A landscape with many peaks, sampled at points; each row gives a point and its height.
A climber steps from a point to whichever of its 2 nearest points has the largest rise for the distance, and stops where none of them is higher. Distance is the straight distance between rows; heights are no part of it.
z6: [ 34 -13   1 -10 -11  17  25   0 -21   7  10  11   9  11  34  19   4 -11
  36  11  -9 -20  35 -20 -17   4  20  -4   6]  (h 153)
z436: [  5  11 -17  12 -56   9 -18  27 -21 -20   1  15  10   7  13   9  -4  43
   4 -18  -9  17 -10 -14  30 -12  35 -47 -29]  (h 445)
z54: [  4  -5 -29 -12   0  29   0 -24   5  44 -16  21  21  -1 -16  -1   7  -1
  29  15  50  22 -18   8  17  -2  -8   9 -24]  (h 236)
z204: [-24 -29 -13 -23 -13   7   4  -7  12  12  -4  40 -17  28 -54 -17   9 -31
  12   7  30   1 -24  -7 -35 -26 -16  27 -29]  (h 59)
z176: [-25  14  11   7 -55 -11  27  19 -16 -18  19 -15 -24  -9  20 -14  41 -16
 -15  -2 -32   6   2  -8  43 -45   3 -19  10]  (h 301)
z622: [ 16  15   0   8   9 -25  -7 -43  54  38   4  25 -32  21  19   2  20 -31
   2  23 -45  11 -52 -38 -27  17 -26 -33   7]  (h 324)
z976: [-42  -2  43 -18  19  -6  28   1 -10   8  -3 -14  13  -1  19   9  -4  16
 -31  -2 -23 -26  20  19 -50 -20 -36  29 -19]  (h 476)
z542: [-22 -67   0   2  38 -24   8   5   5 -19 -28 -26  60 -19 -18 -39   7  29
   7 -17  -3 -18  -8   2  32   0 -14  48   9]  (h 565)
z67: [ 22   8  -6  22 -28 -15   8 -22   2  13 -20  11 -54 -22  59  45   3  14
  35 -32  44  16 -14   7  -1  17  23  20  -2]  (h 78)
z29: [ 44   4 -10  12  19  18 -11   2  24  12   1  10  -1 -49  36  -6 -34  25
  -1  -1  44  10  15  21  31  37   4 -16  12]  (h 208)
z128: [-33  38   2   0 -79 -17  27  13   0 -26   8  -5 -27  -2  29   0  24  20
  -4 -22 -23  13  -8  14  47 -13  11 -28  10]  (h 280)
z218: [-34 -41 -11  18  34  -4  -3   2 -16   7   6 -15  82 -25   7 -16 -13  51
   4 -26  15  18 -19  21 -28 -10  -8  17 -25]  (h 511)
z26: [ 12  13 -17  15  44   1 -37 -10  19  54  -7  22 -13 -29 -18 -19 -19 -11
  -3  24 -29  12 -22 -18 -24  16  11 -13   8]  (h 106)
z935: [-13   8  33 -33  45  24 -21 -15   2 -30  -8 -18 -14  55  10 -11   3 -39
  -9  15 -44 -24 -11  26 -22  -6  -2  34 -17]  (h 364)
z366: [ -6   1   8 -32   4 -13   8  -6   3  14 -29 -11  -5 -18 -25  10 -21  21
  10   2  12   6  25 -10   9  35   7  14   7]  (h 549)
z950: [ 25  19 -29  34  43  13  -8  18  -1  32  15 -21  17 -45  21 -16 -47   6
 -29   5   3   5  -1  -7 -33  30 -21  11  12]  (h 359)
z56: [ 32  14 -59  44  34  -3   4  17   7  23   3  25 -15 -20 -20  18  -7 -12
  25 -11  33  31 -44 -29   9   0  27  15  -8]  (h 120)
z741: [ 10   7   0  -5  35   8 -12 -14 -10  47   2  14  14   4 -19   2 -47  26
   9  11  -6  -1  -2   2 -31  -7 -33  -2 -38]  (h 553)
z356: [-25  -7   5 -16  -5  30  -2 -15   2  22  -1  13 -21   9 -14 -10  12 -22
  21  27  -9 -10  22   4  -4 -17  -3  -4  -8]  (h 287)
z565: [-13  16  36  -4 -29   6  -7  13  -3 -24  11 -29  -2  30  15   2  22  -4
 -24  24   5 -11  44   2  29  -2   2 -22  -5]  (h 321)
z873: [-29  -4  52 -24  20  15   7 -14  26 -34  12 -22  -4  63   0 -20  12 -20
  -9  12 -45 -14   9  17   6  -3 -38  17 -25]  (h 352)
z623: [-10   5 -16 -24  -3  30 -23 -18  -8  26 -14  18   4  21 -42  -2  12 -11
  21  12  31  -2  18  14  17  14   0   9 -17]  (h 260)
z120: [-13  12  18   4  20  39 -32  28  -9 -13 -23 -33 -20  21   3 -21  15 -27
 -17  51   3 -28  14  17  29 -22  38  10  34]  (h 420)
z380: [ -6 -12  13 -14  -3   2  25   9 -11 -36 -32  -9  -2  27 -22  15  -1 -13
  25  16  13 -28  15 -26  -9  11  45  34  14]  (h 556)
z5: [ 35  15  12  22   2   2 -15 -22   8  34  40  16  -9  -4  10   0 -18 -18
  20  15 -21  26  -6 -40 -13 -27 -19 -40 -31]  (h 467)
z766: [ -5   3 -49  27 -62 -13   0   4   5 -25  32  22 -11  -8  -8 -17   3  24
  10  -1  -3  21 -51 -23 -13 -36  17   1 -23]  (h 152)
z494: [ 12 -23 -25  26  43 -24  -3  -4   5  -2 -15 -21  53 -57  21 -27 -41  44
 -10 -12   0   4  -4  -4 -14  11 -26  18   4]  (h 442)
z198: [-11   1  39 -15  12   2  11  13 -15 -11   0 -20  16  20   3  -8 -16  15
  -6   9 -15 -34  35  -6 -34  -7 -12  27 -15]  (h 495)
z530: [-13  41  -7  -6  10 -24 -12 -53  54  26  -1  -3 -12 -17 -16   4  -1 -26
  -9  29 -29  18 -23 -37  10  11 -11 -11  -6]  (h 274)
z363: [-24 -36  18 -26  65   5  26  -5   4 -19 -31   3  -6  42  28   2  35  -6
 -21  -9 -34 -21 -24  75 -20 -31 -26  -8 -12]  (h 408)
z227: [ 26   8  35  20 -22  25 -28  28 -33  12   3 -21  11  -1  14   9 -23  17
 -20   0  33  11  39 -21  -2  23 -21 -17  -4]  (h 382)
z326: [-12   5  -1 -44  11 -34  69  -9   3  20   9   2   3  -6 -10   4  -5 -14
  17   4  -8 -12 -11  -1  -1   0 -12  10  38]  (h 454)
z579: [-20  14  16  15  18 -32 -21  26  -6   6  11 -14  10  13 -70 -33 -16  23
 -12   8 -37   3  -1 -18 -12  -3 -20  13  -6]  (h 145)
z702: [-39 -54 -10  -2  28 -24  19 -19  15 -12 -24 -34  39 -19 -16 -33  -9  35
  18 -20 -28 -19   6   8  -6 -18  -1  28   0]  (h 599)
z290: [ 36 -53 -40  37 -26  27   9  26 -13 -15   1  16  -4 -31  -4 -16  29   6
  30   1  22   3  -4   5  46   8  17   5  19]  (h 258)
z518: [ 28 -29  43  22 -22   4 -17  52 -23 -20  25   6  -8 -27  -6  13 -15  17
 -21 -25  11  12   8 -20  40  26  17 -17   6]  (h 220)
z655: [ -2 -17  28  28 -56  10 -27  28 -34  -8 -21   4 -20  -2  -7  -3  31  12
 -28 -33  -2  18  -7  -7  64  -3  32 -17  -3]  (h 154)
z269: [ 10   2   3   1 -47  16   4  22 -11 -22  35   4  15   0  16   5 -14  28
 -12   3 -10  16  31 -14  15  -3  14 -40 -25]  (h 490)
z599: [ -8  15   0   1 -37  -2 -17 -12 -15 -40 -36  18 -12  45 -20  20  17 -32
   5 -14  24  -5   3  17  -4   6  49  13  26]  (h 664)
z335: [ 23  37 -14  17 -13  -7   0   2  14 -19   9  10  19   1 -19  18 -28  34
  24 -15  10  37 -19 -30  21  27  19 -31 -38]  (h 595)
z512: [  5 -53 -22   7  34  -2 -11  29  14 -24 -20  -7  38   0 -41 -41  16  27
   9 -16  13 -15   8   4  35  18 -22  32  21]  (h 531)
z987: [  8   9  -3  26 -40  11 -16 -32   3  16 -18  25 -19   5  27  43   0  18
  33 -42  57  12 -32  15  -1  26  40  10 -11]  (h 54)
z724: [  3  38 -13 -20  23 -28   0 -22  13  16 -30 -11  -4 -46 -15  16 -34  28
 -17  -2   3  16   9 -15   7  38  14   5  -1]  (h 602)
z224: [ 32  38   8   9 -17   2  -8 -13  -9  15  41   3 -15 -10  33  15  -3 -14
  -2  14   1  29   9 -23  27 -23 -19 -36 -48]  (h 594)
z166: [ -5  -1 -28   0  -7  -3  -2   3  23  31   1  34 -17   2 -49   5  10  -7
  26   2  42  25 -41 -26 -16 -22  -7  25 -21]  (h 79)
z44: [ 33  17 -22  -5 -33  -4  38 -15   5   9   2   7 -21 -24  74  34  15   6
  42 -29  38   7 -10  12   8  23  15  -1  35]  (h 103)
z829: [-15 -48  25 -25  49  16  12  -3  -2 -19 -34  10 -17  24  -8  -8  11   0
  -2  -2 -45 -10  -2  56 -44 -32 -17   0 -21]  (h 393)
z334: [-33   2  35  -7   9  19 -16 -11   6 -33   7 -39  25  56 -11   0   3  24
 -47  -8 -25 -15  27  27 -18   7 -45  39 -48]  (h 453)
z322: [  0  19 -25  11 -44 -25   8 -35  16 -10   5   3 -28 -22 -34   1   2   7
   7  10  -8  23 -25 -50  -9  -7   5  11  12]  (h 194)
z990: [-27  39  24 -26  -3 -53   2 -11  14  -5   2 -29  12 -19 -21 -11 -15  28
 -25   6 -27   3  25 -13  -4  19 -32  -5   5]  (h 479)
z872: [ 13  21 -44  36  -4 -27  -5   0   6  25   0  22 -29  -6 -41   7   5  -5
  17  -1  39  41 -71 -52 -10 -12  13  27 -11]  (h 100)
z167: [ 24 -32  -8  27  -5  36 -45  36   2  -8  11 -19  10 -13  12 -37   4  26
 -19  -1  26  -6  27  22  44  32 -12 -16  34]  (h 347)
z673: [ 42  17 -27   5  12 -13  42   1  -1  28  37   6 -19 -57  33  18  -3 -31
  22  20  -4  16 -26 -25   3  -5   7  -4  31]  (h 212)
z895: [ 39  -7  -7   5   5  18  51   7 -22  24  36  11   4 -25  37   5  -3 -17
  39  13   4  -2   9 -18  -5 -19   5  -7   8]  (h 176)
z245: [  7  24 -10  -6 -65 -12  -5 -21 -10 -40  11   0  -6  36  47  35  43 -20
  -8 -37   7  -3   3  15  18  -5  -4 -22  -3]  (h 484)
z846: [-11   1  13   1  14 -11  -6  25 -11 -10  14  -8  44  28 -38   6 -24  44
  -4  -8 -13  -5   6 -20 -30  13 -34   7 -50]  (h 474)
z694: [-13  17  -9   4   6 -21 -25  17   3   5  16   2   0  -6 -69 -18   0   4
  -1   0  -2  23   0 -48  21   6 -10 -14  -9]  (h 146)
z90: [  7 -46 -28  11 -47  29  -9  31 -16 -18 -18  20 -33 -37  -4  -1  32   5
   8  -9  12  -9 -19  23  50   8  28   8  19]  (h 222)
z154: [ 21  17  16  23 -28  28 -26  -2 -35  29  10   5 -12 -16  24  24   2   0
   1  -2  20  33  14 -12  39 -16  11 -27 -31]  (h 468)
z803: [ 27 -11  -8   0 -42 -15  43   0 -25  -1   6  10 -29 -15  54  33  30 -10
  24 -26  24   4   3  -8 -10   7  27  10  35]  (h 121)
z80: [ -1 -16 -16 -10 -40 -12  21  -4   8 -39   0   2  26  31 -40  -1 -12  -2
  19   5   7   5  -2 -47 -14   1   9  22 -14]  (h 446)
z558: [ 17  18   4   6 -55 -12   9 -20 -16 -13   2   5 -16   3  16  28   6  15
  23 -18  28  18 -12 -29  10  -8  16  -4 -18]  (h 356)
z58: [  3  -8   6  -6  -4   8  -5  22  -8 -35 -29  13   1  41 -36  16  -3 -21
  15 -13  25 -27   3   7  -2   8  65  12  49]  (h 604)
z444: [-11  -6   0 -41 -19  22   4 -53  18  19  31   6 -13  27  -2  15  34 -48
  -6  -7   8   7   4  11  12  -1 -45   5 -17]  (h 354)
z708: [ 28  11   9  34  -1 -19 -25  33 -15 -11  26 -11  -1 -30 -15   1 -37  31
 -34   2   8   9   7 -50  -8  50  -5  -2  10]  (h 170)
z431: [-20  48   9  -5  28 -51  -9 -41  42  29   3 -22   3 -27  19   2 -10  -8
 -27  20 -25   7 -15 -27   1  29 -27 -11   8]  (h 259)
z814: [-13   4  11  20 -51 -15 -26  -5 -27 -20 -31  10 -35  20  31   4  17 -22
 -28 -55   2 -11  -8   6  -4 -27  24  11  23]  (h 398)
z307: [ 24  -4   2   4   6  28 -31  34 -39  30   4   0  15   6  -5  10 -11  22
 -12   3  47   4  33  13   6  19   8  -6 -16]  (h 428)
z441: [-26 -10  18  -8  37 -29  30  21  -5  21   2  -2   5  -7  25   0  -2   9
 -14  -2 -35 -11 -25  41 -55 -25 -47 -15  28]  (h 423)
z323: [-33 -38 -22 -13  23  16   7  -4   5  37 -35  13  28  19 -34 -46  10   2
  30   7  -5  -1  11  27   4 -18 -14  -9  -8]  (h 73)
z608: [-13 -16  20 -45  11  10  13 -19  15  18  15  21 -20  16 -13  -6  14 -47
   4  -6 -24   1  14  23  -8  -6 -43 -11 -22]  (h 318)
z679: [ 20  11 -10 -22  18  14  15 -16  12  38  18  36   1  -9  17   8  -9 -15
  29  19  -1   3  -3   9 -25 -14 -33 -28 -16]  (h 329)
z546: [-30  29  24  -8  38  43  -9  24 -10   4  -8 -36 -11  43  13 -30   8 -15
 -21  34  -5 -39  21  30 -10 -14   1  29  18]  (h 444)
z969: [-10 -48  13 -13   0  37  10 -10   9 -17 -10  15 -17  68 -42 -11   2 -43
  14   0   2  -4 -11   3 -35 -13 -11  14 -33]  (h 45)
z726: [ -4  50  -6 -27  43 -42  18 -28  25  45   8  -7   0 -37  21  20 -13 -14
 -16  14   5   1 -18  -3   6   8 -13 -13   4]  (h 271)
z637: [ 27 -13 -22  34  39   8   1  -5  11  11  22 -17  33 -54  36 -40 -43  12
 -15 -10 -15   5  -5   0 -34   3 -49   2  16]  (h 400)
z772: [ -1   2  34   5 -20  20  -6  20 -26   3  -1 -12 -27   0  10   7  11  -6
  -6   9  15  -9  50   0  22  -6  22 -21  21]  (h 331)
z684: [ 24  -9   1  22 -57  19  -5  -9 -30 -10 -12  20   7  15  19  14  23  18
   3 -30   8  20 -12 -32  24 -24  28  -7 -36]  (h 401)
z543: [-13  24 -26 -13  39 -26  14 -13  15  59   9 -22  27 -47  24  -4 -32   9
 -28  16  -9  -1  -1  20 -23  -2 -31 -13   7]  (h 291)
z662: [-32 -15 -24 -15  39   6 -14  15   2  46 -10  21  10   0 -57 -25   4   3
  27   3  -4   2  -2   1  -7 -14 -16   5 -14]  (h 81)
z778: [ 15  37  -1  15  41 -16  -9 -17  -7  24   7 -15  15 -28  29  -7 -56  -3
 -22  15  -6   8   8 -28 -40  33 -15   4  -8]  (h 330)
z960: [ 11 -39 -31  27   1  22   9  -4  12 -14 -13  -6  24   7  -1 -41  19 -13
  37   2  14 -12  23  -5  20  -7  22  17  40]  (h 316)
z271: [ -6  -9 -28 -19 -15  19   9 -29   3  -6  20  16 -10  50  14   5  31 -68
  -1  13  19 -15   6  39 -26 -24  -7   9   3]  (h 312)
z104: [ -8  27  -7 -28  27  19 -39  -8  -6 -44 -24 -11  -2  62 -19   3  -3 -50
 -11  33   3  -8  16  36   5 -12  18  26 -13]  (h 406)
z158: [-80 -27  26   0  23  -8   2  -7   9  -2 -15 -22  31  12  35 -26  36  11
 -23  -4   0 -10 -12  66 -15 -35 -33  -7   4]  (h 435)
z200: [-19  10   7  10 -79  -4  -9  -3 -19 -21 -31   6 -18  41  44  14  42 -11
 -35 -62  -2  -4   8  17  24 -23  12 -21  15]  (h 434)
z810: [ 14   1   2  21 -45  26 -27  -2 -39  21 -10   0 -31   1  27  12  41 -23
 -21  -2   0   8  26  -1  31 -37   7 -27 -14]  (h 388)
z847: [-28  15  28 -30  -5  11   5   6  19 -32  33 -28  -8  54  20 -22  22 -24
 -22  19 -14 -20  23  13  34  -8 -37  -6 -10]  (h 340)
z819: [ 38 -21 -17   7 -24  20  33   6 -15  -8   4  12   4 -13  47  18  26 -14
  32 -10  13 -21  23   2   0   2  44  -2  49]  (h 138)
z476: [-20  21  10 -28  24  10 -38 -12 -14  -8 -13 -18  13  46 -13  -5   5 -16
 -39  17   8 -26  38  48   1  18  -4  20 -13]  (h 425)
z978: [-14  12  -2 -37 -37   1   8 -49  36 -14  20   9 -12   6 -31   6  14 -17
  -2   2  -3  11   9 -11   9   1 -38   0 -24]  (h 395)
z379: [ 31   9   6  26  -7 -21 -32  38  -3  -6  22  -6 -14 -31 -22  -3 -15  27
 -22 -17   4  35 -12 -33  35  33  20 -25  10]  (h 192)
z719: [ -4 -10  -5  -9 -59  -8  22 -22   1 -33  -8   8 -13  15 -14  -1  24  -8
  12  13  27   4   5 -38 -32 -13  26  36  -6]  (h 412)
z189: [-23  25 -30 -30 -30  -2   5 -31  44 -20  25  -6   0  -3 -46 -10  -9   8
  -8   6 -19  12  -1   6  13  24 -17 -22 -18]  (h 429)
z680: [-22  -5  50   4  28 -15  40  35 -28  14  20   7   3  24   8  15  -3   2
 -19 -12 -35 -13 -22  37 -65 -19 -62  -4   5]  (h 448)
z999: [  6  -5   2 -33 -12 -10  12 -32   4 -11  -8  11  29  20 -29  21 -24   1
  19   2  -9  -1  16 -36 -13   9 -12  15 -35]  (h 482)
z710: [ 32   7 -13  34  26   2 -35   1   1  26  22   3 -16 -30 -20 -11 -22  -3
 -11  16 -22  11 -27 -48  -2  34  24   3   8]  (h 122)
z231: [ -2  25  30   1 -21   6 -23 -19  -9 -55 -16  -9  -5  53  -6  18  16 -43
 -14   6   7 -15  21  14   8   4  29  -5  14]  (h 605)
z193: [-21  33  37 -48  -6 -25  -4 -17   8   8 -11 -16 -12 -12  -5   8  -5  20
 -17   4   5  -7  40   3   2  34 -18   6   9]  (h 507)
z282: [-58 -51  20   7  30  -1   6 -10   9  -3 -34 -14  48   9   9 -33   6  33
  15 -15 -30 -20  -5  25 -26 -22   4   3 -12]  (h 567)
z539: [-15  12   4 -26  25  26 -23 -10   2 -35 -19   2 -22  53   1 -10   1 -81
  11  34  -8 -13 -10  23  -6 -33   7  29   5]  (h 385)
z713: [ -4 -23 -23  -2 -33  27  28 -20   3  -6 -13  19  -3  18   7 -10  22 -22
  28  17  33 -15  -6   0 -41 -22  19  19  13]  (h 373)
z796: [-10  32   5 -14  -7 -39   6 -43  44  29  30  19 -21  -8  -9   7   1 -26
   2  13 -34   3 -40 -40 -14   3 -29 -29  17]  (h 296)
z865: [-47  20  46  -2  38  35  11  11 -12   0 -17 -34   2  29  28  -7   9   6
 -41   9 -12 -29  10  34 -42 -24 -25  35  -4]  (h 460)
z131: [ 16  31 -18 -11  -5 -16  44 -28   9  33  23  19 -27 -35  22  17   8 -19
  35  18   1  14 -34  -5  -4 -30 -11   1  27]  (h 251)
z619: [-10  27  -5   7  45 -26  -1 -12   4  36   8 -16  15 -19  45  10 -43   5
 -31   9 -21  -5 -18   1 -52   1 -33 -10 -20]  (h 310)
z821: [-26  39  -2 -36 -21 -19  11   4  26 -22  39 -15  12  -7 -20  -4 -10  26
 -18  24 -25  -3  27  -1  15  15 -20 -26   2]  (h 456)
z717: [ 21  46  14   9  24 -32  -3  -9  26 -18 -19   5  15 -23 -29  18 -36  28
  -3 -20  11  25 -14 -24  13  39   5 -14 -19]  (h 668)
z4: [  0 -12  13  -3  39 -14 -27   0  -8  13  16  10  30  19 -37  12 -34  23
   1 -16 -25  14 -20  -2 -31   0 -38   4 -60]  (h 503)
z14: [-12  -7  12 -36  28 -30  62  15   2  -5   0 -14   1 -11   4   2   1  -5
  -3  22 -16 -38  21  -1   3   4   6  31  44]  (h 480)
z568: [ -6  -3  51   7 -34  -1 -16   9   7 -38  -6  -9 -28   6   3  12  10 -20
  -8 -20 -13 -14  21   0  18  28  58  -9  36]  (h 326)
z808: [ 60 -17  -7  15   6  26  -6  24 -21   6   8  12 -13 -45  24   4 -18  25
  15  -7  26   9   0   8  33  21  24 -22   7]  (h 213)
z932: [ -9 -16 -20  -2 -10  17  38  -8  24 -18 -14  -7   2  19  11 -27  31 -43
  28  17  19 -22  17   8  -8 -25  27  28  47]  (h 341)
z998: [ 40 -45   1  11  -9  18 -11  58 -16 -21   6  33  -8 -24   8  18  -6   6
  -7 -12  24 -18   7  13  36  32  32  -6  23]  (h 257)
z820: [ 22 -34   9  15 -46   5  -9  32 -29   5 -20  18 -45 -43  10   9  16   5
  -9 -44  -5  14 -15   3  40  -3  27   5  14]  (h 183)
z984: [ 20  29 -14   9 -19 -12   3  21  -2 -26  28  -1  35  -9  -5  -8 -39  36
   1   1  -8  21  14 -32  -1  18   9 -37 -14]  (h 537)
z348: [ 17   3  -7  12  10  -6 -20  39 -20  12  12   8 -21 -25 -36   9   2  18
   4  -1  26  32  -7 -26  35  10   5  -5 -10]  (h 167)
z767: [-12 -20  -2   6 -53 -16  11  12 -22 -16 -30  -4 -45  12  48   8  38 -39
 -20 -37   9 -22  -7   7  12 -37  37  23  46]  (h 362)
z209: [ -5 -12 -18 -42   9 -42  33   1   6   1  -7  -3  19 -55   9   5 -21  17
   1   9 -31 -20  22  -3  -3  12   4  21  32]  (h 513)
z789: [ 50  34   1   6  29   2  15  -2   9  38   9   1 -10 -46  27  16 -32   1
   4  10  27  11  14  -9   3  18   8 -13   4]  (h 247)
z759: [ -5 -10 -48  12  47  10 -19   5  27  56  -2  22  11 -26 -46 -33 -15  -1
  11   8 -20  16 -28  -3  -6   1  -3  -6  21]  (h 94)
z232: [  1  -4  43   1  12  16  29   8 -14 -37  -3 -20  12  38 -13   1  -7  -2
  13  18 -14 -34  30 -30  -4  -5  22  26 -10]  (h 522)
z508: [ -6   2  17   7 -41 -18  32  22 -31  -4  -3  -6 -37  13  30  19  54 -36
  -8  -7  -4  -6   5  -7  39 -32  20   0  24]  (h 327)
z300: [-76 -12  18 -19  16   2   7   0  -4  20  -3 -18  13 -13  18  -2  11   2
 -28  -1 -14 -25   9  66 -30 -21 -34   7 -18]  (h 455)
z968: [ 28  19  -3   3 -11  12 -15 -31   6  28 -32  14  -4  -2  22  47  -9  16
  27 -12  62  10  17  11  13  42  25 -15 -11]  (h 34)
z897: [-15  22  34  -8  -2  -3 -30  -8  -3 -40 -12 -35  34  61  -8   2  11   0
 -45   0 -12 -22  39  26 -16  29  -7  15 -16]  (h 439)
z10: [-11   3 -18  23 -51  -8  -2   8  -8 -18  -6  -6 -48 -32 -35   7  14  11
   5  -9  -2  29  -6 -24  22  -6  19  11  15]  (h 223)
z442: [-27   2  13 -20  -5   3   0   3  -3 -26  -1 -21  40  42 -45 -10 -13  26
 -13   1 -26  -7  26   4  -1  13 -24  10 -48]  (h 470)
z949: [ 16  26 -12 -17 -30  -3  29 -22  -2  21  17   3 -26 -16  14  43  11   1
  27   6  35  11  -5 -16   0  -1   3   5  -3]  (h 305)
z763: [-16  22   3  21 -73 -12   2   3  11 -29  -2 -15 -38 -28  -4  -3   1  28
   9 -36 -11  32 -24  -2  39  14  21 -15  18]  (h 254)
z953: [  8  12   8  21   2 -23 -10  29 -15  -3   9 -35  17 -14 -43  -8 -26  25
 -35  -5 -19   0   2 -32 -20  18 -12   6  10]  (h 155)
z538: [ 10  17 -19 -11 -19  -5  13 -42  32 -16   7   6  24  11 -27  23 -35  14
  21  -6  16  26 -18 -27   6   6  -8  -1 -50]  (h 528)
z933: [-35 -53  45 -22  51   5   0  -9  -8 -41 -26   4  -2  31 -19  18   8   9
  -9 -15 -41   1 -28  34 -51 -25   9  17 -50]  (h 378)
z447: [  4  35  24   5 -42 -23 -15 -10 -11 -58   2   2 -12  51  13  29  23 -52
 -21 -23   2  -2   8  14  18 -28  12 -21  22]  (h 548)
z267: [ 15 -36 -11  17  -5  23  -6  28  13 -15  18  -7 -21 -44   3 -33  17  13
  -8  22  15 -18  31  18  45   9  -7  -7  47]  (h 304)
z75: [-34 -33  -8  -7  45  32 -13   0  -8  11 -26  10  35  52 -24 -29   5   0
  22  14  -6 -31  10  41 -12 -18  -1  11 -12]  (h 67)
z345: [  1  35 -38  29 -53 -18  10 -14  28 -17  23   3 -10 -17   7  -5   5  21
  12   9 -27  28 -45 -32  -9  -1  29  -9  -3]  (h 174)
z852: [ 35 -42 -24  15  -4  29 -12  23 -10 -27  -9  11  28   1  -9 -10  13   4
  20  -3  27 -16   2   1  35  21  33   2  31]  (h 290)
z437: [ -6  -9 -12   7 -24  30 -24 -16  -2 -27  -4   5 -17  58  -1   2  15 -70
  -3  28  18  -2  -8   8 -20 -37  14  25  -7]  (h 351)
z106: [ 50  18 -38  29  47  -4 -22  19  -4  28  12  17  -3 -50 -22   0 -17 -15
   7   9  16  17 -34 -34  27  29  25   0   5]  (h 143)
z966: [-10 -50 -19  31  39 -32 -20  -1  -2   1   0 -24  63 -38  -6 -28  -8  39
  -1 -45  12  20 -13 -12  -7   7 -33  31 -19]  (h 478)
z562: [ 21  -2   3  -5  55 -33   6  14   2  41  -6  28 -13   2  12   1  12   1
 -11   8 -46  -9 -22  22 -53 -16 -36 -46  20]  (h 390)
z92: [ 16 -14  -7  20   1  44 -39  53 -22  18  -5 -10  11   7   1 -10  -9  18
 -19  -3  52 -12  42  31  31  22  22 -17  23]  (h 386)
z561: [ 55  -4 -41  25  31   4  -9  34  -1 -11   8  29  -2 -59 -12  -3 -12  20
  13   3  33   9 -29   3  42  23   9 -14   3]  (h 173)
z521: [ 22   7  -7  -6  51 -32   4 -16  17  43  -1  34 -26  -5  22  10  -1 -28
   4  17 -45   5 -35 -15 -38  12 -17 -51  24]  (h 357)
z657: [ 34  -2   0 -13  14  -5  -6 -32  16  20  22  24  -9   6 -11   6 -31 -13
  19  10 -43  10 -14 -21 -42  -9 -36 -39 -28]  (h 387)
z281: [ 28  21  -8  -5  48   4  21 -29  15  42  23  17  27 -27  42  12 -42  -6
  29  22  17   3   8   2  -5   0 -20 -25 -13]  (h 288)
z625: [ 27   9  -7   2  34  39 -16  15 -13  44   3  13  27  -2   8 -11 -31  25
  16  20  31   9  21   7 -10  16 -20  -1 -20]  (h 485)
z48: [ 18 -10  32   8   2  14 -24  48   4 -31 -16 -17 -28   5  16  13   5 -16
 -21   1  12 -41  33  22  13  18  51  -3  51]  (h 358)
z319: [ 25 -13  -5  -2  10  35 -18  40 -19 -29 -12 -24 -19  16   4  -6   8 -19
 -22  11  -5 -33   8  22  28 -17  61   6  45]  (h 389)
z340: [-54 -40  -1  19  50   1   1  23 -15   8 -14  -1  57 -10 -19 -20   1  48
   8 -18 -10  -7 -23  31 -31 -30  -4  11 -22]  (h 538)
z647: [-25 -21 -21 -12  19 -36  23 -23  15   0 -12 -32  30 -57   3 -28 -18  23
  21  -6 -26 -11   8   4   7  -7   2   5  35]  (h 554)
z531: [-64 -48  26 -26  32 -12  17 -12  16 -30  -9 -14   9  21  40   3  41  11
 -19  -5 -25 -15 -29  79 -32 -30 -25  -7  -6]  (h 421)

For each start below, name the point where the climber stops.
z568 => z599
z847 => z741
z766 => z599
z987 => z717
z968 => z717
z726 => z702
z969 => z741
z829 => z599
z431 => z599
z820 => z717
z623 => z717
